The views of a scene show one set of named points, each view turned or mirrored, and shifted as a whole, with a little noise and some points left out.
(in the rows, 128 means zero)

Scene 1
View 1
fofen: [121 108 129 134 162 124  96 165  99 102 133 103 163  91 194 140 124 152
  93 135 122 107  69 124 184]
teg: [115 168 173 122 171 142 161 120  95 107 154  73 143 146 127 142 119 130
  88  71 147 139 107  80 139]
Sogi: [166 115 193 167 131 122  97 164  66  91 152  88 130 136 139  87 143 111
 112 111 131 178  90 115 204]
Dudek: [169 132 116 128 162 106  95 138 109  95 172 108 156 146 212 124  92 168
 120 139 139 132  88  89 141]
kame: [161 126 158 137 153  95 140 109 146 101 176 120 158 156 223  92 115 165
 122 186 141 113  69 126 146]
Tise: [163 118 162 173 133 109 116 150 101 120 150 106 143 130 175 111 125 151
 130 178 148 134 107 125 169]
Sikes: [163 152 159 143 151 113 143 117 114 111 173  98 142 166 173 119 103 157
 125 141 158 138 113  88 128]
pifu: [161 133 114 143 157 110 105 143 108 116 156 108 154 132 198 142  92 178
 125 159 150 119 111  92 137]
fonod: [ 87 156 147  98 188 133 172 106 137 109 152  91 169 127 184 152 115 156
  74 106 135  87  70 102 132]
Bub: [165 134 139 136 158 101 124 120 130 106 173 114 155 154 213 113  98 172
 126 169 149 120  91 103 133]
vog: [123 149 197 137 153 124 178 106 124 111 162  93 147 150 157 109 135 134
 102 132 145 122  85 117 150]
Rir: [176 146 192 180 127 132 111 165  44 112 151  73 114 155  92 115 128 113
 130  89 156 199 149  81 175]
tes: [127 126 123 120 172 120 110 142 114  99 150 104 165 114 204 139 109 162
  95 131 127 107  70 109 158]
gofat: [172 127 162 161 138 111 108 147  94 107 159 103 140 145 172 108 116 147
 129 152 147 149 107 108 163]
rekoz: [150 116 189 192 121 122 126 162  86 134 129 100 132 114 135 116 142 136
 127 169 148 139 120 135 186]
Dupup: [138 147 199 172 134 140 143 153  65 122 137  76 125 133  94 130 139 116
 112 100 153 162 132 101 172]
Vil: [199 156 150 169 136 104 132 125 102 126 175 101 132 178 165 121  87 169
 157 167 176 155 153  76 112]
Kune: [141 120 126 113 172 113  99 138 113  83 162 107 164 127 216 117 110 155
  94 125 121 118  57 108 165]
Sali: [168 135 127 154 149 101 132 124 131 127 165 117 154 149 210 130  91 187
 141 197 160 108 115 103 121]
Fuzu: [159 138 200 181 126 114 161 128 110 129 154 100 133 150 146 103 135 142
 135 176 158 140 120 124 156]
nal: [172 137 123 115 167  93 119 106 141  90 191 119 164 168 242 108  88 179
 123 165 142 117  73  96 123]
kuran: [146 102 143 160 141 110 104 155 114 118 138 116 156 103 203 121 123 164
 118 190 135 109  82 138 178]
View 2
kame: [135 112  94 144  98 106 168 151 196 103 137 151 159 160  96 118 100 145
 108  92  76 128 162 125 136]
teg: [ 83  71  87 172 145 107 111  64 110  54 133 138 128 133 123 184 168 124
  56 107  86 103 176 150 120]
pifu: [ 92 110 123 142 125 149 143  90 193  84 115 133 186 159 102 131 128 149
 116  70  92 119 146 166 125]
kuran: [116  97  94 106 128 160 143 126 188 101 126 124 183 184 115 146  91 132
 151  92  92 147 167 143 155]
vog: [124  76  84 157 131  97 140 121 142  71 152 153 129 154 114 169 136 123
  76 118  73 116 188 119 139]
fonod: [ 90  76  52 162 104 102 116  68 192  83 157 135 123  99 100 184 147 122
  91 100  54 124 172 147 138]
Tise: [119  96 120 124 146 148 151 134 153  80 121 137 179 199 121 141 109 132
 120  97 101 128 170 138 141]
Rir: [ 93  82 144 149 195 144 127  95  39  39  89 134 170 213 152 155 157 129
  63 108 137 100 175 147 112]
tes: [ 90  99  64 133 107 135 126  84 178 103 121 118 160 133 108 149 120 132
 125  86  80 141 154 163 136]
gofat: [112 102 120 136 143 136 148 126 134  79 110 138 177 189 120 133 118 140
 104  92 108 121 161 139 125]
Sali: [116 112 143 148 118 134 165 117 228  80 133 150 183 170  91 124 118 153
 113  76  81 111 152 146 129]
Dudek: [ 91 122 100 147 107 132 148 100 169  99 104 129 175 146 103 113 125 153
 108  71  93 124 137 163 114]
Kune: [ 94 112  52 133  95 125 136 101 158 119 110 118 157 132 107 130 114 137
 120  84  88 146 146 158 128]
Vil: [111 109 184 170 152 130 166 115 169  48 113 161 189 191 106 115 144 159
  72  76 101  82 152 143 108]
rekoz: [123  73 124 113 176 160 137 129 130  62 125 136 176 220 137 171 112 118
 121 116 109 129 192 131 154]
Dupup: [100  64 122 143 188 139 114  92  75  41 121 137 154 196 146 190 153 116
  74 119 114 109 193 140 131]
Bub: [115 114 110 149 106 120 160 123 192  94 125 145 171 155  97 118 118 150
 105  78  81 120 150 143 125]
fofen: [ 91  92  57 112 122 157 118  91 159 108 118 105 167 153 121 161 108 122
 143  95  92 156 162 165 147]
nal: [112 131  99 161  80 105 165 125 205 110 121 146 167 133  83  95 116 160
 101  71  74 121 135 145 114]
View 3
pifu: [128 170  87 149  87 132 143  91 192 123 165 132 132 117 104 143  80 132
 147 146 105 130 182  93  95]
teg: [132 149 115 115  96 181 190  92 190 148  87 163 167 125 102  93 129 121
 129 130 120  87  98  74  80]
kame: [119 117  90 160  51 120  90  99 155  96 118 123 123  97 130 146  98 128
 139 136  95 107 182 111 123]
gofat: [147 145 103 137  89 125 143 111 148 142 138 139 115 136 137 131 103 116
 125 163  83 121 165  88  94]
Dudek: [112 165  75 153  76 129 123 120 190 123 157 143 136 106 129 135  79 140
 143 152 114 128 166  79  96]
Dupup: [172 144 131 106 117 158 204  96 147 172 103 151 134 161 120 103 136 103
 115 159  79  99 122  82  76]
Tise: [156 136 106 140  94 120 142 100 146 137 142 117 108 142 127 140 108 114
 132 163  70 110 183 106 101]
Rir: [175 167 130  97 129 148 210 121 127 192 123 179 123 172 147 102 124  94
 100 180  77 134 115  58  60]
Kune: [107 142  62 156  70 133 118 136 208 126 142 118 140 109 136 121  98 151
 154 153 111  75 153  83 104]
nal: [ 98 146  75 167  47 126  86 107 182  91 138 147 136  78 126 146  74 140
 143 133 120 137 177  91 115]
Sogi: [159 133 104 121 106 127 163 151 134 180 121 138 113 161 170 103 130 113
 116 185  68  82 129  69  82]
fonod: [106 131  92 143  71 175 149  79 230 109  93 123 174  97  79 108 121 146
 157 112 131  55 130 102 106]
Vil: [146 171 126 131  87 135 150  69 131 122 138 180 121 118 111 148  80 100
 111 143  97 194 173  88  90]
Fuzu: [163 122 135 130  88 131 155  75 118 133 101 135 114 141 119 134 125  96
 115 147  66 116 167 114 103]
Sikes: [131 149 112 138  77 144 143  86 156 122 114 162 138 110 115 131  98 115
 123 135 106 139 151  89  98]
Bub: [120 143  89 155  64 126 109  98 170 104 138 136 129 102 121 144  87 131
 138 138 103 129 180  99 109]
View 4
gofat: [145 140 101 119 132 146 133 120 120 129 116 148 115  81 126 111 155 146
 119 125 155 138 127 182  85]
fofen: [135 160  90 122 120 132 100 142 131 194  96 157 166  88 166  60 162 177
 133 140 149 142 101 167 104]
Dudek: [129 113  93 123 120 139 111  89 140 166 121 150 105  74 154  86 152 169
 126 118 149 151 147 190 133]
rekoz: [161 172 111 121 143 164 140 163 102 125 111 154 140  94 110 107 165 134
 102 146 153 114  87 174  45]
teg: [149 149  74 131  82  82 159  85 164 127 121 154 180  75  82  61 124 139
 116 145 131  86 136 168  99]
Sikes: [155 125  97 127 110 140 142  89 147 117 132 155 105  70  96  88 149 156
 104 135 148 128 147 191 116]
Sali: [155 115 117 132 127 189 110 106 139 149 137 164  72  77 120  74 167 183
  83 140 154 145 131 205 135]
Rir: [133 150  98 121 134 108 172  98 107  98 127 128 157  96  97 139 112  77
 123 113 137  83 125 173  17]
fonod: [160 150  73 134  69 104 127 105 182 165 112 177 171  65 101  14 153 203
 109 164 140 118 126 169 156]
pifu: [136 119 109 134 124 165 106  96 135 170 133 155 106  86 141  70 148 166
 104 129 146 132 128 197 121]
nal: [146 106  89 120 111 150 110  89 152 149 117 158  74  57 140  80 172 202
 118 127 159 178 165 196 171]
Fuzu: [177 157 106 121 128 160 155 143 121  92 119 159 110  75  76 108 169 147
  93 149 156 124 113 183  75]
tes: [138 142  85 125 108 129 106 115 147 188 107 162 150  77 154  53 159 188
 125 139 147 144 122 177 132]
vog: [177 161  79 120  92 115 156 128 154 107 107 164 143  61  75  77 166 174
 109 157 151 126 129 169 113]
Kune: [135 137  76 116 109 118 109 114 144 178  98 155 142  68 163  73 163 190
 144 128 154 162 136 173 136]
kame: [168 136  91 114 115 157 123 132 141 129 105 163  87  54 121  87 190 203
 113 143 166 177 140 185 147]
Sogi: [139 168  83 106 137 103 154 139 106 118  92 135 160  79 131 142 151 119
 152 118 155 130 120 159  44]
kuran: [150 153 107 118 138 173 102 160 115 171 103 160 121  85 153  81 181 182
 114 143 160 152  97 180 103]
View 5
tes: [174 134 197 146 141 147 103 100 153 120 127 140 136 122 164 157 124 144
 100 110 121 155 166  90 105]
Sogi: [112 152 185 214 160 130  76 161 149 106 101 152 131  88 132 207 135 139
 173 118  82  84 182  81  57]
Fuzu: [ 91 138 156 184 157 101 139 132 127 115 126  97 136 116 112 130 106 143
 166 132  96  91 198  94  68]
rekoz: [105 151 173 206 147  94 113 148 156 109 125  99 163 106 139 146 123 138
 143 130  64  87 204  83  66]
kuran: [151 148 205 174 153 124 121 119 180 100 122  87 170 106 166 136 119 129
 118 117 119 135 201  91  95]
Sali: [124 148 165 132 149 103 159 104 136 112 138  92 131  90 133 108 116 132
 126 132 152 169 184 106 118]
Kune: [173 135 206 147 154 161  99 104 153 112 115 145 125 112 161 173 124 140
 120 107 144 155 163  92 104]
vog: [128 112 167 157 155 140 118 107 110 131 125 132 112 156 112 146  93 156
 154 112 103  95 175  95  65]
fofen: [177 141 208 169 138 143  91 113 174 115 123 133 157 119 176 167 131 141
  98 109  98 139 179  82  95]
Vil: [ 77 163 126 151 141  81 156 137 105 119 139 121 102  60 107 128 131 135
 161 149 133 151 174 104 108]
Sikes: [110 141 150 144 147 116 136 117 107 124 130 136 102 103 114 142 118 144
 151 131 128 137 168 100  96]
Bub: [135 140 179 137 159 132 140 106 135 111 124 112 120  97 134 135 115 134
 139 123 161 159 173 106 110]
kame: [138 129 193 140 177 143 144 100 142 105 114  92 128 117 129 130  96 133
 153 111 172 141 184 109  96]
Dudek: [146 152 181 141 148 134 120 113 141 112 122 141 114  79 147 160 135 134
 128 122 152 171 163  98 116]
Tise: [116 152 178 182 157 108 126 134 152 106 122  98 147  93 140 145 122 132
 145 126 110 120 194  92  85]
Dupup: [ 96 142 141 201 126  98  92 151 114 136 132 159 121 115 119 176 133 157
 149 133  32  75 177  75  57]
nal: [149 138 185 117 165 149 143  94 131 109 118 121 104  95 134 139 114 132
 142 116 195 181 163 111 121]
pifu: [138 155 169 141 135 110 131 113 143 117 135 127 130  83 150 138 135 135
 111 129 127 170 173  96 118]
Rir: [ 72 163 132 213 131  89  87 178 112 125 125 176 105  66 111 202 153 146
 171 143  46  88 171  77  62]
teg: [125 118 139 153 129 130  98 114  87 151 137 189  85 141 111 172 120 166
 138 123  71 105 149  86  74]

In a view up to two points have been moved. Name them for each view, in the order of its rows, or write none.
view 1: none
view 2: none
view 3: Dupup
view 4: none
view 5: teg

Scene 2
View 1
suni: [128 139 128 121 120 149 103 121 119  76  81 134  96 121 109 103 133 137
 119 106  85  82 134 163 122]
Rozi: [ 98 123 125 121 151 151  83 104 133  81  80 112 102 126 123  66 138 125
 123  87 120  75 150 189 117]
Dite: [107  83 123 135 140 174  71 111 130  52  80 112 120 114 102 112 136 138
 110  64 119  54 164 162  79]
Zubu: [176 192 144  95 108 103 137 135 105  97  72 185  78 121 131  88  96 124
 144 197  72 122  76 153 177]
datol: [164 104 158 109 122 116 110 150 104  46  76 193 133 125 142 105  88 115
 142 187 113  76 106 147 120]
zovub: [113 144 137  97 180 136  59  78 146 127  72 116  88  98 117  33  91 123
 131 135 171 122 107 165 162]
Fefor: [173 133 147 120 111 132 114 140 101  49  85 184 136 117 120 135  87 120
 129 178  85  98 109 137 147]
pesu: [113 200 117 108 137 141 107  92 131 121  85 113  63 128 113  55 137 128
 124 106  83 122 125 191 178]
Buz: [154 108 140 136 122 157  90 126 105  41  91 165 159 109 108 151  90 118
 116 146  98  98 135 138 140]
Lazi: [103 170 106 137 135 187  83  79 133 103  93  84  95 114  75 112 146 137
  96  51  71 115 160 172 168]
tiru: [179 180 139 102 127 132 101 106 114 110  80 169 102  89  95 119  63 130
 125 186  98 157  78 119 204]
dufiz: [114 148 127 131 132 156 100 109 119  68  90 127 120 135 116  96 136 115
 115 103  83  92 156 186 149]
muna: [170 137 156 114 114 116 120 145  98  44  85 195 138 132 139 118  89 108
 137 196  87  94 105 150 151]
goza: [148 158 140 120  98 121 135 146  99  51  84 171 109 147 137 108 129 117
 132 150  51  79 128 180 135]
pedut: [111 105 124 147 149 191  69  96 124  53 100 115 158 117  95 130 119 117
 102  78 110  89 176 163 138]
View 2
goza: [180  98  85  95 167 189 122 147 136 160  86 104 121 136 142  89 146 169
 139 136 108 112 119 102 115]
muna: [127 120  76 118 153 185  83 159  91 151  82 125 141 122 147  68 143 164
 145 146 105 114 138 118 131]
pesu: [161 125 159  85 210 149 213 118 139 134 131 166 105 147 116 146 126 188
 120 126 137  96 124  95 124]
tiru: [ 92 159 142  89 159 194 119 135  58 141 110 202 115 139 134  90 113 171
 117 144 129  65 136 141 153]
datol: [137 128  71 143 145 166 100 162  83 138  84 105 148 120 129  75 147 145
 160 155  95 117 151 118 135]
Dite: [216 146 115  81 139 125 173 145 126 132 115  77 136 162  75 178 134 140
 198 146  56 136 197 114 132]
Zubu: [124 122 114 127 172 199 134 135  93 144  94 169 110 125 152  60 133 171
 106 147 145  71  97 112 130]
suni: [181 130 118  93 156 163 161 137 117 140 107 118 118 146 110 129 131 155
 151 144  98 104 149 110 129]
Rozi: [185 131 125 102 181 116 197 138 137 126 122 107 135 148  92 166 141 162
 172 137  94 131 171  97 127]
zovub: [102 162 153 139 195  98 210 132  85  99 138 179 140 126  91 153 126 166
 148 141 123 105 174 108 150]
dufiz: [175 119 118  66 183 149 159 141 142 146 116 120 125 149 114 152 136 176
 158 125  95 131 162 100 124]
pedut: [173 146 121  33 159 137 139 149 121 145 125 114 140 164  91 185 125 164
 193 125  60 147 212 122 137]
View 3
zovub: [138 166 127 181 122 118 153 101 143 131 132 114 130  42  88 111 166  31
 107 157 154 165 154 150 167]
Zubu: [ 93 124 145  98 124 108 145 189 123 126 121 167 138  63 123 103 105  88
 193 113 204 158  92 151 183]
Dite: [154 134  89 139 103 125 124  96 129 100 178 135 102 171 149 133 181 111
  73 121 120 168 206 136 115]
Lazi: [126  73 116 145 102 128 122  88 152 117 160  93 105 109 100 165 166 101
 147 119  95 181 149 129  74]
Fefor: [ 81 133 125 127 122 110 141 171 111  95 118 174 117 144 166 122 147 120
 163 103 186 134 110 137 164]
datol: [ 99 168 119 122 131 112 149 167 105  95 125 186 114 142 173  94 151 108
 129 106 205 131 137 147 188]
tiru: [ 70 122 147 169 111  97 145 173 132 109 102 146 146  80 115 146 128  70
 199 141 172 157  75 135 173]
Buz: [ 86 128 117 154 120 114 137 140 115  84 124 156 106 172 169 137 173 123
 142 111 158 133 129 129 140]
pesu: [139 101 132 102 119 131 136 110 149 146 154 106 117  38  80 114 134  73
 155 116 145 183 143 148 117]
dufiz: [125 109 117 110 127 134 133 102 132 121 154 122  93 110 128 115 168 109
 134  97 142 157 155 142 104]
pedut: [124 119 104 162 114 130 132  83 135 101 150 113  92 150 137 143 198 106
 105 116 114 153 172 130  97]
goza: [111 111 122  67 130 127 136 158 113 118 146 163 100 121 155  97 130 132
 160  79 182 150 132 148 137]
Rozi: [155 133 106 122 117 135 136  93 135 124 167 122 101 105 122 107 170  89
  92 115 137 168 190 147 119]
suni: [134 114 110 108 107 123 128 129 129 116 165 140 111 123 135 124 147 107
 128 111 145 169 159 144 128]
View 4
goza: [129 145  98 155 168 120 108 202 117 189 127  81 154 109 155 103 166 116
 161 150 128 196 162 155 144]
Zubu: [158 145 129 203 192  39 116 176 148 169  82  80 124  91 160 133 167 162
 163 147  90 200 134 157 137]
Dite: [148 127  37  77 141 166  68 158  79 175 183 117 129  97  99 102 157  89
 112 110 161 201 116 134 119]
Lazi: [182 116  78 122 147 171  71 115 102 132 176 106 149 113  80  85 123 137
 163 110  74 230  93 174 133]
Fefor: [150 142 122 172 158  73 132 159 100 194 147  82 140  98 158 140 164 148
 143 141 150 191 150 133 162]
muna: [137 146 123 174 158  61 130 180 112 202 128  80 141 101 172 150 156 144
 140 144 145 179 165 139 164]
dufiz: [145 133  74 123 153 141  79 174 120 164 138  94 146 113 125 109 128 119
 148 127  99 197 136 172 135]
Buz: [156 133 105 139 138 105 124 141  80 193 182  92 148 102 140 140 146 139
 132 126 157 196 147 131 170]
pesu: [165 129  75 145 175 122  59 164 152 129  98  99 129 107 107  93 124 138
 162 125  45 213 102 192 109]
tiru: [190 133 139 196 169  30 122 113 132 155 123  88 117  91 136 159 139 188
 145 126  87 208 108 150 153]
datol: [132 150  98 149 158  60 120 188 106 205 127  86 125  91 167 154 167 125
 117 138 166 171 162 129 149]
zovub: [174 133  51 106 147  68  57 141 149 142  96 115  87  89 103 163  94 143
  92  99  71 176  98 178 113]
View 5
muna: [152 124 116 142 117  75 200  95 115  93 183  97 172 102  86 104 155  90
 108 145 135  98 139 106 119]
suni: [135 143 147 115 132 129 148 109 158 119 121 130 108 151 110 100 166 132
  91 162 134  93 141 101 147]
datol: [152 113 110 129 131  59 191 108 130 103 191 108 160 109 103 115 148 118
 101 144 147  79 146  89 108]
goza: [147 155 144 125 127 113 201  86 130 103 148 103 138 138  84 100 187  84
 105 150 143  72 140 115 144]
Rozi: [145 138 164 106 142 105 115 117 178 126 116 156  85 155 140 109 162 152
  96 170 155  82 113 120 149]
Fefor: [143 119 110 135 111 100 191  99 118 105 171  96 165 109  83  98 150 100
  94 153 122 107 145  96 114]
Zubu: [127 162 152 169 138  97 201 122 108  65 163 131 187 102 106  93 170  76
 142 132 102 120 157  87 167]
pedut: [155 104 128 100 104 131 102  93 166 154 110 119  81 141 115  93 137 149
  56 200 137 119  94 136 111]
Dite: [142 114 129  81 127 120 112 105 186 153 116 131  70 168 121 108 150 180
  59 183 156  73 132 103 118]
zovub: [134 130 168 148 148  67  89 158 165  97 140 193 126 107 184 100 127 158
 136 160 118 139 108 105 162]
pesu: [129 179 199 144 141 136 128 128 155  92 100 169 114 140 142  88 177 108
 134 159 112 123 116 123 196]
Buz: [154  93  95 114 101  99 156  91 134 131 161  94 135 114  93 100 132 129
  67 173 133 114 125 108  90]
Lazi: [128 147 165 120 110 183  97 108 161 135  77 142  86 154 123  75 154 130
  84 195  97 149 106 129 161]

In a view up to two points have been moved. Name them for each view, in the order of its rows, or write none.
view 1: Lazi
view 2: suni
view 3: pedut
view 4: goza, dufiz
view 5: Buz

Scene 3
View 1
gak: [115 172 159 100  64 129 104 145 105 120 136  90 150 100 136 132 137 118
 101 168 141 129 138 103 147]
Felof: [ 98 156 162 114  67 120 103 117 105 115 144  92 103 112 133 119 140 123
  76 154 129 123 153 109 129]
Nuta: [109 143 139  80  92 124  84 112 126 109  98 107 125 125 147 138 138 127
  91 163 167 151 126 101 146]
Zeki: [116 139 145  91  94 120  83 105 132 121 112  95 110 126 146 120 131 146
  87 150 137 144 134 123 101]
fumo: [117 127 129 105  38 139  99 118  97 137 142  78  91 109 128  98 170 139
  94 148 108 122 142  99 106]
peda: [134 167 160 104  59 137 100 158 110 139 150  74 154  97 136 118 129 136
 113 155 109 123 136 122 102]
nobek: [116 191 153  94  34 126 118 134 102 121 130  85 160  80 140 125 163 129
  99 183 141 122 145  98 161]
bora: [ 86 170 162  99  83  99 103  74 126  93 113 107  95 115 146 125 147 135
  52 167 155 137 160 117 142]
golaf: [118 157 154 112  50 125 107 113 110 134 148  75 104 103 135  98 150 151
  84 149 100 118 154 124  88]
bar: [107 170 150  83  79 103  98  68 141 107  95 100 108 109 154 113 153 160
  65 168 147 142 152 129 114]
muto: [123 122 131 101  53 131  93  95 117 139 132  76  77 115 137  86 162 163
  86 138  95 127 146 123  65]
ril: [135 159 148  86  79 136  89 157 119 132 123  89 168 106 144 136 125 129
 121 162 142 140 120 112 127]
Rovoz: [117 138 154 117  55 117 102  79 123 140 148  68  62 111 137  73 153 177
  66 135  71 116 167 145  37]
vid: [135 124 118  54 116 118  61  82 160 119  61 107 118 139 165 126 136 168
  97 152 161 171 113 127  92]
gaz: [100 165 133  87  37 108 110  53 122 111 101  91  84  93 146  92 192 168
  58 173 132 130 161 113 120]
View 2
ril: [ 82 120 133 136  83 146 113 124 135 105 113  96  65 108 156  95 147 133
 152  95 120 126 129 139 131]
bar: [131 128  52 161 103 126 134 103 143 124 138  66  95 145 139 111 164 161
 150 113 190 102 118 144 145]
muto: [186 120  74 171 106 139 115 155 120 107 189 106  68 146 156 133 144 151
 133 112 152 121 145 123 116]
vid: [143 163  94 147 122 181 150  93 142  94 133  24  93 142 140 104 153 186
 181  69 153 115 127 143 114]
gaz: [158 133  37 180 110 105 147 129 139 128 153 101 109 138 132 125 169 133
 149 130 210  97 130 138 132]
gak: [ 74 104 114 133  82 120 117 130 136 129 117 117  70 118 144 104 153 125
 141 117 143 123 119 135 142]
Felof: [110  97  87 135  91 117 115 135 132 142 151 113  69 147 134 122 152 143
 129 124 161 124 113 123 145]
Nuta: [ 95 130 109 123 108 145 147 109 141 130 123  76  88 139 121 109 154 152
 166  98 159 124 111 132 130]
peda: [106 101 114 155  73 130  89 142 127 105 135 117  51 111 174 103 145 130
 127 111 118 124 136 136 139]
Rovoz: [207 101  38 188  94 126  91 154 119 106 207 103  57 158 175 139 145 167
 109 121 161 112 145 127 136]
Zeki: [129 122  90 142 102 149 122 117 135 118 149  72  73 147 143 116 149 167
 148  97 150 122 120 132 133]
fumo: [153 115  96 156 103 124 125 164 121 122 171 135  73 133 141 132 146 123
 136 119 152 126 138 118 111]
golaf: [148 101  74 167  87 118  99 148 124 115 166 119  63 136 162 124 149 140
 119 123 151 117 135 130 138]
View 3
bora: [109 159 152 209 142  69 103 133 126 124  87 145 139 126 163 135 124 168
 155  96 158 137 143  72 161]
gaz: [114 145 175 207 151  90 115 136  98  67  92 139 163 124 118 157 106 178
 136 130 161 135 147  85 159]
Zeki: [133 120 160 167 125  81 116 137  88 116  91 131 120  99 167  96 125 165
 144  93 132 130 137  82 164]
golaf: [130 133 163 197 113 112 104 156  74  95 116 132 134  82 117  95 125 170
 149 122 137 127 108  52 157]
Nuta: [155 127 157 160 140  79 100 151 121 140  71 150 126 103 183 123 126 142
 130  88 122 146 159 101 144]
muto: [116 109 168 173 113 102 123 141  62  81 112 113 129  73 112 106 107 189
 135 131 136 116 118  72 169]
ril: [189 120 161 161 124 109  92 172  90 129  86 156 125  86 174  80 142 126
 136  88 105 152 133  80 137]
vid: [147  90 174 130 143  60 145 117  78  90  66 127 121 121 198 101 112 165
 133  75 129 132 172 126 177]
Felof: [124 147 150 198 120  97  90 158 112 134 104 141 128  87 142 115 129 161
 149 112 137 134 121  57 148]
gak: [169 145 154 188 126 110  80 175 111 138  93 161 135  90 158 104 140 132
 141 100 119 152 128  67 131]
bar: [126 142 165 196 146  77 120 129  98  88  85 140 146 135 161 120 123 169
 152  96 156 138 148  85 168]
nobek: [178 155 163 202 138 124  76 186 113 114  93 171 156 103 139 125 138 126
 135 113 124 162 131  67 120]
View 4
bora: [120  90  88  81  67  94 132 139 132 133 167  66 162 122  73 123 159 122
 106 116 146 115 136 108  73]
Felof: [153 109 106  95  97 111 114 128 115 160 171  69 163 107  93 114 144 116
 116 122 167 130 154 101  95]
fumo: [158 148 117 100 116 128  91 114  98 161 176  99 137  97 117 119 130 130
 115 114 164 127 150  62  88]
golaf: [161 112 114  76 122 118 108 119 102 182 193  96 154  91 109 119 123 106
 121 116 173 118 143  81  71]
Rovoz: [154 100 107  54 108 138  94  91  90 190 215 118 158  81 103 137  98  91
 131 125 182 117 106  72  19]
Nuta: [124 123  85  95 108 120 131 138 143 114 147  91 143 119  84 146 182 114
 112 113 149 108 177 111 110]
Zeki: [130 108  87  77 117 135 122 119 129 140 169 105 151 104  86 152 158  96
 123 121 163 108 159 109  84]
nobek: [155 125 119  94 132  73 135 168 124 164 167  68 140 106 120  93 159 133
 102  95 148 107 183  78 122]
peda: [172 117 116  84 163 117 124 137 116 187 180  95 152  89 118 119 143  91
 125 112 180 111 189  97 116]
gaz: [118 114  98  64  77  90 119 134 115 139 186  96 131 110 101 122 140 143
  99 101 133  98 114  57  39]
muto: [147 128 103  71 115 145  92  96  99 163 193 123 143  88 108 145 121 106
 124 119 172 115 130  70  52]
gak: [156 119 110 100 131  99 131 151 128 159 162  72 154 109 106 112 162 115
 113 109 162 116 190 103 129]
bar: [115  91  84  59  92  99 138 140 134 135 178  95 146 111  84 139 158 113
 110 109 143  93 137  96  55]
vid: [ 95 115  61  56 124 149 137 119 153  99 159 142 127 109  79 195 185  90
 124 112 146  76 164 113  67]

In a view up to two points have been moved. Name them for each view, in the order of its rows, or write none.
view 1: none
view 2: none
view 3: Nuta
view 4: fumo
